Each row is a point on a landscape with many valleys, with its height.
From any point a ball rolls to the lowest of the 2 points nearest to it. It stops when none of these is lower. Distance is the straight distance between rows; heights are no part of it.
k8: [  1  -1  -5  15 -26 -25  10  -2  -4  23   9 -24  -3  -7  -1   2 -12  12
 -13   9   4  -6  -2  32 -16  38  21  18  33  -5   5  12   9   4 -14]  (h 33.5)
k442: [ 19   7  -4  39   2  19   8 -35 -12 -10   7  27 -17  12  16  21 -50   4
  -2 -18  46 -10  31  14  17  -4  -6   0   4 -10  24 -18  20  -1 -15]  (h 70.1)
k772: [ 22  11   6   2   6  -4  11   2 -10 -23 -17  28 -18  24   2  -9  16   1
  24   3 -22  -8 -24  -9  19   9  18  50  -1 -10   2  41  -9  16   7]  (h 42.6)
k431: [ -5  -6 -32 -23  27 -66  -2  27 -21  31  37 -29 -36 -23  10  14 -17 -13
  -1  41  17 -39  -5  41  -8  34   1  24  27   6   3  10  18  -7  -6]  (h 94.2)
k787: [ 34  13 -27  -6  44  -1  28  13 -14 -19  15  34 -50   5  26  11  -7  -4
  19   5  29 -36  -6 -25  15 -10  -9  40   8   9  11  25  11 -15   9]  (h 18.0)
k917: [-11   2 -28  -5  31   1 -15 -24  -8 -28 -19  12  -2 -25   3  21 -17  -6
 -11  -1  -2 -10  -8 -15  38 -38  -5  -6 -41  -7   3 -16  27 -10  -6]  (h 57.4)
k929: [  3  25   5  29 -49  15 -13 -42 -24 -10 -20  -9  11   1 -20  -7  -4  15
   8 -32 -15   8   1  13   5 -22  10  -5  18 -10   1  -6   0   5 -22]  (h 52.7)
k747: [-24 -15   0   4 -13 -23 -15 -13 -17  -3 -10 -16   9  -9 -30  -3 -24   0
   9  -7 -25   4   9  19  24   0 -12  -8   7 -27  18  -2  20   9  -6]  (h 17.6)
k475: [ 34  -1  23  10  16  30  15 -21   8   5   4  28   5  42   6   1  26  29
 -19  -4  17   3  -4 -15 -15  34  27  12  -1  27   7  22 -22   2  10]  (h 23.2)
k618: [-16 -10 -12  -3 -14   6  -5 -25   6  11 -37 -14  19  -4 -42  11 -27  34
  -5 -25 -28   7   4   0  34 -28 -42 -13 -14 -25  -5 -20   6   6   9]  (h 88.1)
k445: [ -3   7   1   1   6 -10   7  52 -17 -46  -8  13 -14 -13  29 -20  13 -20
  34   9   1 -15  10 -17  16 -19 -10  18  -8 -17  17  25  21  -6  -9]  (h 62.1)
k408: [-20  -9  24 -10  31  38  -3  21  25   5   8   0  12   7   9  -7  41 -14
 -39  12   6   7 -19   2 -12  -3  22 -11  10  34  -2  15 -28 -14 -28]  (h 35.6)
k821: [  6   6  16   9 -21  28  23  16  24  25   9 -27   6  16  -2  -5  28  27
 -28  -6  12  12  -9   5 -25  21  17  -2  38  37  -9  25 -37  -7 -13]  (h 36.4)
k317: [  3  16  57  12 -25  35  -2   4 -18   5  -2  -1   1  -1   6  -1  27  -5
  -9   4  24  24  26   7 -12  10  26 -16  21   8  12  -3  -7   8 -29]  (h 32.7)
k168: [ -3  20   6  -7 -12  -3  -5  23   9 -16   9 -42   8 -13  13   1  26  16
   8   4  25  -3   6 -34 -33   3  34 -33 -18  13 -27   1  -1 -29   0]  (h 27.6)
k648: [ -9  13 -16  21 -57 -30 -16 -35 -19   7  12 -34   8 -21  -4 -10 -53  -5
  19 -39  -2   1  22  25 -34  12   3 -28  24 -24  -1 -37  25  -8  -1]  (h 18.5)
k702: [ -1 -14  -3 -32  38  -9 -21  48   0 -46 -31  43  -4   2   1  -5  30 -45
  37  18 -48  22 -20   8  19 -14   9  32 -43  -2   2  37 -22  38   7]  (h 78.3)
k783: [-33 -29 -26 -31  54  -6  -3  53  -1 -19 -27  14  -6  -8  -4 -10   5 -21
   4  18 -34 -11 -17  24  36 -25 -25  33 -14   6   8  29  -2   6  -5]  (h 81.8)
k43: [ -4 -15 -40  -2  38 -46 -32 -48  -9  10  15   2 -20 -19  -1  17 -17  -6
 -15  27  -4 -36 -11  11  26  -1   6   2 -20  -4   7  -9  23  -3  13]  (h 66.7)
k68: [ 22  -8 -24   3  -1 -52   0 -29  -2  18   5  -6 -25  12 -16   0 -15  37
   6  19 -13 -19  -6   8   5  30  -1  23  -2   0  -6  25  11  11  31]  (h 91.3)
k925: [ -3  16  27 -48  -4  34 -17  -2   8   5 -40  -2  17   9 -27 -22  39  16
 -18 -15 -55  46 -27   3  17 -38 -19   3 -17  20  -8  10 -22  31  11]  (h 47.7)
k261: [ 40   4   5  10   9   4  30  -9   1  -3  10  18 -25  32  12   9 -12  33
   1  -5  32  -5   9  -5  -6  33   7  24   6   7   4  15   2  -2  10]  (h 26.7)
k16: [ 21   7  16  -1 -16  -8   1 -21   0  -4 -23   6  -8  32 -24 -11  18  27
  19   1 -30  14 -19  -4  12   8  14  23 -13  -8 -11  29 -14  24  16]  (h 40.0)
k15: [-20  -2  -2  12 -54  10 -19 -69  -6  42 -11 -14  37 -19 -42   4  24  12
 -23 -26 -43   5  -7  -2  -4 -25 -16 -40  20 -14  -6 -39 -23  19   0]  (h 28.7)
k469: [-10  16  20   9 -37   9 -24 -10 -27 -27 -22  -9  19 -19 -10  -8   2  -2
  23 -24 -15  12  22 -12  15 -33 -14 -36 -13 -36   9 -19  25  10 -20]  (h 56.2)
k154: [ -8  -4  15  24 -40  -1   1 -22  -4  30   2 -26   8   1 -16   0   1  14
 -25  -5 -13  10  -2  32   0  17  10  -7  36  -7  13   4  -7  14 -20]  (h 31.1)
k890: [  4 -15  14   5 -28  24  11 -16  16  13  34 -34  24   3  -4  23  48  12
  -5  -3  13  13 -10 -40 -43  26  48 -43 -13  50 -20 -20 -17 -25  12]  (h 26.9)
k324: [ -9 -29 -22 -12  27 -36   5   1  18  34  24 -29 -27  -3  -8  19 -18  12
 -19  42  20 -23   5  12   2  24   2  -3  -4  11  -5   5   3 -10  17]  (h 52.0)
k143: [ -5 -28   3  -4  42  -1  13  -2  16   9  32  -8  -8   5  19  25  -3  -1
 -22  22  50  -7  16 -13 -12  24  23 -23 -11  19   4  -8   0 -22  -3]  (h 56.1)
k766: [ 25 -15  18  -3  59   9  20  16 -11  -9   2  59 -18  34  29   0  16 -23
  13  16  31  -6   7  -8  -2  26  14  44   1   6  16  27 -14   3   5]  (h 78.8)
k926: [-35 -17  12 -11  14  31  -6   4  31  20   3 -26  19 -10  -9   4  28   4
 -40  18  -6  10 -17  -2  -5 -12  11 -36  -5  21  -9  -7 -21 -10  -8]  (h 33.3)
k856: [-33   3  -1 -19  48  20 -12  73   8 -30 -19   9  17 -20  36 -32  25 -37
  -7   6 -11 -10 -10  -1  13 -43 -24   6  -9   8   4  20   0 -18 -33]  (h 82.7)
k714: [ 14 -35   6   1  35 -16  12 -14  -2   3  -8  43 -22  37   4   1  -2  10
   9  26   4  -1   6  16  26  15  -7  26 -20  -7  18  21   1  28  22]  (h 74.4)
k24: [-22   8  14 -20  43  21 -12  48  29 -22  -2 -10  15  -3  21 -18  29 -16
 -20  14   8   0  -7 -15 -16 -19  10 -29 -14  18 -10  10  -9 -25 -19]  (h 38.4)
k678: [ -4  -3 -16  -9  25  23   9  25  56  12   5 -23   4  22 -16  -7  10  26
 -38   0   8  -8 -24  -3 -15   2  -7  -5   6  43 -22  28 -38 -33  10]  (h 31.7)
k877: [ 17   8  12  21  -7  -5  16  -1 -38  -2 -10  35  -8   5  16  -5  -3 -12
   5   1  -2 -11  -8  31  10  23  17  55  35 -17  26  25  10  13 -26]  (h 48.5)
k447: [ -6 -26  36  17 -15  26   5 -30  11  31   1   5   2  14 -20  13  -1   6
 -12  -1  13  30  31 -13  -2  16  -7 -40   1 -17   3 -31  -6  16   7]  (h 38.9)
k506: [ 25  13  -2  19 -49  -4  18 -32  12  20 -19 -28   8  23 -25  -5  -1  59
  22 -25   0  13  -3  -1 -12   0  -1   5   9  16 -28  10 -20   1  11]  (h 36.5)
k620: [-11  17 -20 -22 -12   2 -25  -7 -17 -26 -49  -8  26 -35 -21   7  -5   9
  15 -25 -49  13 -14 -22  34 -39 -13  -4 -48 -20 -10 -22  25   5   1]  (h 86.0)
k630: [ 19  11 -40  -5  16 -48 -25 -46 -17   2  23  -3 -47 -13  -3  16 -32   6
  10   8   6 -40   1   5  19  -3  -6   2 -10   4   2 -18  41 -10  18]  (h 64.9)
k444: [  3  17  -2   4  22 -19   4  79 -20 -32   9   5  -6 -26  66 -25  34 -24
  24  19  14 -29  19 -23 -13 -14 -13  18  -7 -18  19  33  14 -23 -12]  (h 65.0)
k497: [  0 -34  13   0  69  17  19  11   5   4 -13  61  -2  37  24  -9  11 -25
  -3  27  22  -5   3  18  20   7 -10  40  -1  12  24  35 -28   9  -6]  (h 77.4)
k795: [  6  23  20  12 -20   4 -14  12 -23 -47 -16   6   1 -11  17 -15  12  -3
  27  -5   5   5  16 -24  13 -20   4  -7 -24 -18   5   6  22  -1 -15]  (h 58.9)
k657: [  7  31  10 -23  17  21  10  53  31 -49 -16  17  -1  25  13 -33   7  -7
  16 -15   7   2  -2 -30  -9 -31 -19  -2  -2  12 -15  23  -1 -23  10]  (h 57.3)
k280: [  4  17   9  34 -26   4  -9 -40 -33  -8  -8  21   3   6  -2  -9 -15   0
  -4 -19 -12  -9  -6  32  16   4  19  24  26 -17  28  10  16   6 -21]  (h 50.9)
k460: [ 29  11   7  21 -53  -9  32 -11   7  19  -2 -23  -7  21 -15   2 -22  43
  15 -16  18  19  15  11 -17  29  -1  10  24   0 -13   1  -7   5   4]  (h 34.5)
k548: [-10 -19 -16  11  41 -27  -4 -37  -6  12  18  10  -5 -11  19  13  -5 -16
 -28  29  19 -23  -8  18  16   8  20   7  -5   2  18   5   8 -10 -17]  (h 68.5)
k682: [-14  19  17  17 -56  20 -18 -36 -28  -6 -21 -19  21 -13 -31  -4  -8   7
  17 -44 -22  17  20   2   9 -41 -19 -35  14 -29   4 -30   0  13 -25]  (h 54.3)
k67: [ 13 -12  28  16  12   6 -16 -40 -13  -6 -14  43   1  17  -5   6  13  -6
   1   9   1  13   4  -5  21  12  25   6 -26 -11   7  -1  -1  22  -2]  (h 17.4)
k832: [ 39  29 -23  15 -17 -26   7 -32 -31  -7  30  15 -27  -9  32  10 -69  -3
   3 -22  41 -16  24  39 -21  23  -2  18  26  -5  17 -33  45   0  -2]  (h 18.1)
k815: [-30 -11 -15 -30  31   1 -15  30   2 -17 -34  -7  10 -17 -18  -7  10  -4
  -8   6 -39   1 -30  10  36 -28 -12  14 -23   1  -3  16   3  -1  -7]  (h 83.3)
k377: [-27  10   4   2 -38   7 -11  23   5  12  -4 -64  17 -18 -19  -9  14  13
  -9  -5 -11   5 -10  22   0 -17   1 -16  27   7 -10  12 -14 -11 -37]  (h 25.5)
k619: [  8  10  44 -35  -5  35 -16   1  -8 -19 -36  26   3  27 -25 -21  36  -3
  14  -5 -50  41 -19   1  29 -28  -4  14 -23   0   2  13 -18  45   8]  (h 49.3)
k580: [  8  -7 -42   8   8 -28 -13 -53 -15  -5   4   8 -18  -2 -11   8 -46  13
   1  -9  -7 -34  -3  18  50 -23 -35  12  -9 -13  20 -10  35   3  19]  (h 62.6)
k160: [ 29  11 -10  -3  20  13  61  59 -34  -1   9  44 -38  14  41  -5 -14 -21
  39  -5   7 -21  -8 -10  -6   6 -18  79  44 -23   7  35  -2   5  18]  (h 30.6)
k708: [-22 -19   6  32 -54  -8   1 -10  11  45  25 -44  15 -12 -15  16 -35 -14
 -27  -9  11  20  14  38 -13  27 -13 -30  37 -20  21 -32 -11  10 -14]  (h 33.4)
k577: [ 15  19 -20  31 -62 -15  16 -31  -2  17  34 -32  15 -11  13  21 -47  10
  -8 -22  35  12  26  23 -64  32  16 -25  25   5 -15 -52   8  -5  -3]  (h 25.4)
k542: [ 30  17 -20 -13  10 -37  25  22 -11   8  34 -13 -37 -11  24  25 -30  14
  -5   9  44 -18  17   9 -19  39  -1  25  32   8  -3  -1  21 -13  -2]  (h 45.8)
k272: [ -3  20 -16  47 -73   6  19  -9  10  29  42 -61  30 -14   5  35 -30   3
 -15 -19  36  16  22  27 -62  18  12 -37  29  13 -13 -53 -23  -4 -17]  (h 27.9)
k325: [-35 -12 -17 -12  30   9 -15 -10  14   2 -16 -18  15 -26   1  23  -9   3
 -31  12   2  -9  -8  -7  20 -29  -4 -26 -29  -5 -10 -27   6 -17  -5]  (h 54.5)
k376: [  2   9  -3  18 -44 -28 -27 -43 -35 -15   3  -2  -4 -11  -5 -21 -43 -11
  39 -37  -9   2  19   4 -15  11   0 -19   3 -38   7 -35  44   3   6]  (h 22.2)
k908: [-13  19 -17 -29   0   7 -16  13   9 -24 -51 -16  17 -14 -24  -4   7  21
   4 -13 -37   7 -21 -14  27 -41 -12   8 -34   6 -23   2   9  -4   7]  (h 84.7)
k165: [  6 -20   9  36 -18  27   7 -58  18  32  11   9   6  21 -20  26 -12  31
 -16 -12  23   8  28 -28 -21  12 -12 -49  -5  -5  -9 -45 -16   6  10]  (h 41.0)
k988: [ 15   6  22  -4  53  29   8  28   2 -20  -2  47  -2  24  21 -13  31 -20
  -7  -7  12  -5 -14 -17 -12   8  19  26  13  14   4  34 -28 -14  -8]  (h 80.0)
k940: [-23  13  -5  21 -78 -12   2  -5   2  30  31 -78  41 -30  -6   7   0   5
  17  -1  15   1   9   6 -56  -2  23 -48  17   2 -32 -43  -1 -16  -9]  (h 18.4)
k786: [  0   8  -1   3  25 -12 -11  88  -9 -49  -2  34   9 -25  69 -40  54 -48
  36  14 -10 -29  10 -25  -5 -34 -34  23 -31 -20  27  42  10 -10   2]  (h 67.7)
k719: [  1  -3  16 -21  58  39   9  24  20 -41 -27  58   3  27  23 -14  -1 -27
   6  -1  20   8   3 -15  26 -30 -20   8 -29  15   8   2   2  -7   7]  (h 63.7)
k984: [ -5  -7  18  15 -34  26 -10 -67   0  39  -7   4  27   0 -29   9  37  22
 -34   0 -24  17  -4 -13  -4 -10   2 -36   3   2  -5 -27 -27  21   8]  (h 30.5)
k690: [-24  27  -6  22 -68   1  -7   7   3  16  11 -82  31 -26 -13   0   1  14
   3 -14   8   3   9  20 -27 -23  11 -39  24   5 -18 -19 -16 -16 -32]  (h 21.7)
k525: [ -2   5 -31  -9  58   7  14  32  17  -4  10   6 -23   1  22   3  -8  -2
 -20   9  25 -36 -12  -8  10 -10 -16  21  15  18   3  28 -14 -37 -10]  (h 23.5)
k315: [-16 -45  -6   9  25 -16   9 -23  22  36  31 -12  -8   2   0  27  -4   2
 -31  36  28  -5   9   3  -6  30  14 -26 -12   5   5 -18   1  -5  16]  (h 54.2)
k305: [ 21  30 -26 -12  -7 -33  26  53  -9   2  18 -24 -36 -16  21   7 -21  13
  17   5  26 -22  10   0 -17  25 -11  35  34  -3 -12  23  10 -21  -1]  (h 42.5)
k780: [  7   6 -27 -16  83   7  14  50   5  -5  32  19 -27   2  45   3   4 -24
  -3  -1  36 -36  -8 -32 -20   3  -6  22  22  25   0  29 -16 -46   0]  (h 17.5)
k220: [  7   6   3   5 -13  -4  31  32  18  16   9 -25 -12   9   5   7  -8  21
 -15   5  25   4   2  11 -21  37   7  14  36  13  -2  20 -15 -14 -14]  (h 36.7)
k564: [-15   6 -13  13 -62 -20   2 -16   0  26  49 -64  39 -26   0  21  17   6
  11  20  16 -11 -18  -8 -55  16  62 -37   2  14 -36 -45   7 -28  11]  (h 21.6)
k867: [  9 -13 -22  -5  -6 -70  -5 -12 -25  15  15  -7 -31  -3 -10  -3 -24   3
  15  23 -11 -13   6  31   1  44   9  24  14 -11   6   9  30  13  19]  (h 92.1)
k997: [ 38  -4 -21 -14  48 -16  38  26 -31  -8  15  58 -53  12  36   5   3 -32
  45  20  18 -32  -6 -15  16  -2 -14  60   8   0  18  26   4  13  23]  (h 25.3)
k236: [ -4 -20  24   5 -25  47  11 -26  30  34  17 -17  19  17 -15  10  50  23
 -30   2   2  22  -3 -25 -18   9  16 -43   4  47 -13 -17 -36  -5  17]  (h 28.9)
k384: [ 23  -3  12  40 -13   3   1 -56 -19  15  10  38  -7  23   7   4 -46   8
  -4 -12  31  -2  27  26   2  25  -1   6  10 -22  25 -23  24  14   0]  (h 71.4)
k218: [-21 -14  -1   5 -12  34   6 -26  39  35  -2 -26  28   2 -21  19  21  30
 -41   0  -2  11  -5 -16  -8 -15  -3 -44 -10  23 -20 -26 -32 -11  11]  (h 31.0)
k392: [-27 -23 -25   2 -15 -22 -26 -21 -22  11 -10 -26  37 -15 -57  -2 -28   7
   1 -29 -55  -3  -9  29  32  -8 -25 -10  11 -33  15  -9  18   4   5]  (h 22.5)
k351: [  3 -35  23  -5  48  17   7  -2  25  10 -21  41   1  43   1 -10  13   9
 -18  26  -1   8  -2  17  18   5 -13  11 -12  10  14  25 -22  22  18]  (h 75.9)
k453: [ -2  16   5 -31  46  30  14  65  34 -51 -11  55   4  25  24 -34   2 -40
  12 -10   0  -4  -7 -18   7 -44 -38   9  -8  11  -2  13  13 -14  15]  (h 60.5)
k855: [ 31  16 -40 -10  67   9  31  40 -17  -4  27  39 -45   5  40   4  -3 -19
  17  -4  23 -42 -17 -40  -8  -9 -16  48  28  17  -1  35  -9 -32  18]  (h 10.7)
k5: [ 25  -7  48  22  -4  34  -7 -42  -5  18  -3  33   8  32  -8  -4  30  17
 -20   8   6  15   4  -2   6  22  21   1  -7   8  12   4 -16  23   3]  (h 20.7)
k217: [  4  -2 -15  20 -30  -1   6 -33  12   7 -15 -15   4  19 -33   5 -41  39
   7 -25  -7   0   7  12  31 -15 -40  -2   0 -20   2  -3  -1   6   8]  (h 89.0)
k64: [ 23  -1  20 -15  26 -13 -18   3   9 -34  -1  23 -16  11   4   4  21 -13
  22  13  -2  22  -1 -44  -5  26  32   0 -50   4 -17  11  -9  10   8]  (h 33.8)
k175: [ -8   1  64  -5 -20  53 -12 -11 -11  21  -3   5   0   6 -15 -10  35  -7
 -20   4   9  34  24   7   7 -11   8 -20  17  15  12  -1 -20  29 -16]  (h 34.7)
k865: [-15 -22  26  13  -8   1 -21 -35 -22   1 -15  15   5  -1 -21  -1  -4 -11
   4  -3 -16  15  17   8  20   0   0 -10  -2 -29  20 -13  14  22  -8]  (h 12.3)
k930: [ 24 -24   9  21   9 -24   9 -42 -14  20   8  36 -20  33   7   5 -34  13
   4  15  17  -3  22  17  17  34  -7  18  -3 -19  23  -2  23  29  17]  (h 72.7)
k756: [ 15   0 -32   1  -7 -42   9   3  16  37  38 -39 -30  -6  -2  25 -40  20
 -21  18  42 -19  12  23  -7  39 -12   7  17  12  -6  -3   6 -15  11]  (h 49.0)
k608: [ -5 -11  31  13 -37  24   0 -36  -1  35  15 -13   9  -4 -14   9  48   9
 -25   9 -10  20  -5  -8 -16  13  34 -30   9  21  -4 -10 -19  15  -3]  (h 30.7)
k364: [ 20   7  16   3  13  -2  13  31 -40 -18 -14  46 -15   7  21  -5  26 -30
  28   9 -17   0 -16   3  -1  20  29  66  18 -15  16  44 -11  18 -13]  (h 45.6)
k585: [ -6  -5 -42  -3   7 -15 -18 -40 -18 -20 -21  10   2 -21 -22  14 -33  10
   8 -16 -31 -17 -15  -3  48 -34 -26   7 -35 -18   6 -22  38   4  14]  (h 60.2)
k388: [-52 -27 -27 -11   8 -26 -31 -17   2  26  13 -38  19 -36 -29  18 -32 -11
 -14  17 -10 -20   0  11  14 -11 -13 -41 -13 -33  -3 -41  20 -10   0]  (h 49.4)
k188: [  6   4  35  15 -24  -2   8  -7 -10   5  10  -5   3  -3   8   7  12  -1
  -5   6  20  15  19   1 -27  33  40 -13  10   1   1 -12  10   3 -15]  (h 30.4)
k843: [  3  11   8 -32  45  23  -4  66   6 -62 -31  69  20   2  33 -35  26 -67
  30   5 -21  10 -14 -22  16 -48 -20  25 -48   4   9  18   6  16   6]  (h 73.2)
k113: [-39 -28 -29  -2  12  -9 -16 -21  18  31  13 -32  15 -22 -15  24 -14   8
 -37  22  -2 -21 -14   7   9  -9   3 -27 -12  -8 -10 -23  -1 -17   1]  (h 52.1)
k561: [-10 -15 -12 -21  48   0   1  49  -6 -35 -24  42 -11   4  14 -17  17 -41
  27  16 -28  -7 -24   1  25 -23  -8  40 -14  -1  10  38  -4  10   2]  (h 80.1)
k44: [ -4  -6  22  -1  34  39   8  14  10 -24 -15  30  -5  15  18  -5  -4 -11
  -5  -1  27   5  17  -5  27 -21 -10  -2  -8   4  11   5  -2  -9 -16]  (h 66.0)
k202: [-26 -21  50  -4 -23  43  -4 -13  10  33   2  -6   7  -3 -23   2  27  -6
 -26   7   1  40  31  -7   0  -7 -11 -47  13  -4   8 -30 -21  20  -7]  (h 36.8)
k921: [-14  31   5 -51  20  16 -23  43  41 -13 -24 -14  26  -7 -10 -29  38  -9
 -17  -5 -33  18 -35 -16 -14 -31   2 -14 -19  39 -37  11 -16 -19   8]  (h 44.3)
k333: [ 13  25  11 -47  31  14 -32  53  19 -56 -36  43  20  -6  16 -22  23 -43
  17   3 -46  39 -15 -25  16 -36  -7   8 -69   6  -5   8  -1  23  10]  (h 75.5)
k684: [-11  15  16 -13  51  37  -6  52   3 -28 -16  45   7   6  25 -35  38 -49
  -2   1 -12  -1 -22 -12   3 -25  -1  22  13  10   4  33 -19 -12 -28]  (h 81.2)
k992: [ -1   6  19 -31  16   5  -7  33  21 -31 -27   2  -7  11  -5 -20  18  -3
  17   5 -17  20  -3 -16   4 -11   1  -3 -24  10 -17  20  -4  -1  17]  (h 54.4)
k679: [-22  -9  -8  40 -66   0   9 -28  17  51  46 -40  28 -17   3  22 -35 -16
 -29  -3  18   7   2  34 -47  28  12 -42  44  -6   5 -57  -8  -2  -5]  (h 30.8)
k105: [ 14   7  28 -13   4   2  -1  18  11 -19   6  -7   0   8   6  -7  39   0
   7   3   7  21  -3 -36 -31  24  40 -16 -16  24 -18  11 -15  -8   2]  (h 30.9)
k420: [ 15  11 -12  15 -29 -34  -8 -34 -32  -8  17   8 -25   1   9 -11 -67  -8
  20 -31  10  -8  21  32  -1  20  -9   9  18 -21  25 -23  48   4   7]  (h 22.3)
k670: [-17  17 -10 -41  42   0 -27  56  32 -31  -3 -14  14 -13  11 -17  32 -18
  -9  18  -7 -10 -27 -28 -16 -21  11 -13 -35  22 -33  16 -12 -35   4]  (h 41.4)
k757: [  0   5  21 -34   6  15   3  38  10 -45 -34  21  -5  28 -12 -24  16  -7
  35  -1 -41  23 -20  -6  27 -25 -14  20 -23  -2  -8  22  -1  23  19]  (h 51.9)
k833: [ 19  -8  20 -19  34  -7 -36  12   7 -46  -9  40  -4  -6  17   0  18 -39
  33  26 -13  35   9 -35  14   4  17  -3 -76 -10  -6   2 -10  27   0]  (h 37.3)
k741: [  7   9   5 -43  18  -8 -36  42  13 -47 -35  16   6  -9  -9 -10  30 -31
  28  12 -59  38 -19 -14  15 -15   7  12 -63  -2 -14  21 -18  32   8]  (h 76.9)
k330: [-18 -24 -17  19 -12  -7 -10 -59  18  30   8   1   0  -4 -27  23 -32  15
  -8 -12   4  -6  20 -23 -12   2 -30 -47  -4 -34 -14 -56   0   0  15]  (h 43.5)
k900: [ 20  17  15   8 -45  -2  -6 -46   1  11 -21 -15   8  11 -31 -11  34  32
  12 -14 -27  21 -20 -12  -2   2  24   3  -5  10 -24  14 -19  13   7]  (h 38.2)
k490: [-11  -4 -15  14 -14  28  15  13  49  33  21 -48  16  11 -10   8  19  30
 -44   5  14  -9 -24   9 -20   7   5 -16  17  44 -18  11 -46 -31 -10]  (h 34.3)
k700: [ -6   2   2   6 -28  -3  11   7  11   9  37 -49  18 -13   8  20  24  15
  -2  18  29  -5   0 -23 -49  25  49 -35  -7  25 -27 -15  -3 -29  -1]  (h 24.6)
k358: [  9 -12 -15   5 -13 -26  14  -7   0   5  -6 -10 -19  22 -26   0 -37  30
  16  -4 -10 -10   1  20  33   8 -29  26   7 -16   9  22  13  10  21]  (h 90.2)
k124: [-30   3 -19  14 -56 -35 -22 -35  -2  25  18 -52  24 -29 -22   0 -22   0
  19 -12  -3 -16   4   3 -35  -3  14 -41  10 -18 -24 -46  11 -16   8]  (h 14.0)
k436: [ 18 -18 -21  -9  34 -18  47  44 -24   4  10  37 -44  14  24  -2 -17 -16
  30  19   6 -24  -1  18  21   5 -30  65  30 -10  27  37   2  15  11]  (h 23.1)
k126: [ 29  19 -18   9 -30 -36   5 -35 -20   9  41 -13 -16 -16  23  10 -67   4
  -5 -24  36   2  32  29 -49  41   2 -12  22  -7  -6 -51  42   0  10]  (h 22.0)
k575: [ 35  17 -10  12 -27 -14  30  -4   4   0  11  -7 -37  21   1  14 -50  39
  17 -15  35   2  17   7   1  26 -22  21  13  -6   0   1  13   3  10]  (h 31.2)
k995: [-29 -15  -5  -3 -27   2 -22 -40 -20  36 -17 -20  46 -17 -54   0   1  13
 -16 -32 -60  10 -12  16  24 -20 -35 -24  18 -30  15 -26  -5  22  -7]  (h 26.2)
k171: [-16 -11 -18  -5  15 -50  -4  25 -25   2  14 -19 -24 -21   9   3 -11 -12
   8  26  -2 -21   0  25   2  25  15  20  16  -6   9  20  20  -3 -17]  (h 93.2)
k7: [ -5  -3  -7  -8  37  15   6  81 -13 -51 -10  57  15 -24  52 -38  33 -66
  29  11  -6 -24  -4 -27  15 -52 -34  30 -27  -2  23  31   9  -4  -4]  (h 70.3)
k735: [  6  -6   2   7 -35 -42   1 -29 -11  23  28 -17 -11 -16   5   4 -30   0
  -1   2  14   5  19  14 -39  51  26 -13  13 -10 -10 -35  34   1  13]  (h 25.6)
k858: [ -1   1   6  26   0  31   8  -9  -5 -28 -14  22  -8   5   8   8 -27  -1
  -3 -12  32  -6  24   6  33 -31 -15  -5  -5 -10  22  -4  14  -3 -21]  (h 68.2)
k770: [-16  -3  17  -1 -35  14   0 -10   8  32 -13 -38  11   0 -33 -12  29  24
 -19  -2 -27  22 -12  16   8 -11  -5  -8  22  17  -6  15 -25  16  -9]  (h 28.4)
k159: [-42 -29 -17  -7 -11 -16 -17 -30  14  32   0 -18  18 -29 -41  18 -24  -6
  -8  -4 -19  -9  15 -18  -9  -4 -31 -52  -4 -45 -13 -61   4   3  10]  (h 46.2)
k31: [-15   2 -16 -18 -18  -6 -22 -31 -18   2 -42 -11  34 -25 -45   7 -12  16
  14 -36 -58  15  -7 -16  26 -30 -30 -15 -25 -36  -8 -39  15  16   5]  (h 87.0)
k527: [ 11   8 -29   8  33  18  17  15  32   5  18 -14  -8  16   8   8  -6  26
 -34  -6  27 -30 -16  -6 -14   7  -1   8  16  30  -6  29 -31 -37  -5]  (h 28.5)
k78: [  8  30  16 -39   3  31 -18  -8  29 -10 -29  -6  20   6 -19 -16  48  12
 -16 -16 -35  30 -35 -25  -2 -28  12  -5 -23  38 -32  12 -33   2  11]  (h 46.3)
k39: [ 19  19 -19  -2  -4  -8  42  78 -22 -12   7   3 -35 -12  30  -6 -20  -8
  31  -9  13 -22  10  -1   0   7 -28  54  42 -19  14  31  11  -5  -3]  (h 37.0)
k230: [  6   5  21  18 -44 -13   5 -28 -22  13  28  -5  14 -17  19   9  -3  -7
 -14  -3  22  17  19  15 -54  53  48 -16  22  -1  -6 -39  28   3 -10]  (h 28.0)

Where does a ball stop that starts at each point below?
k821 | k855
k714 | k236
k143 | k436
k702 | k865
k220 | k940
k867 | k865
k548 | k436
k506 | k865
k325 | k832
k78 | k236
k445 | k865
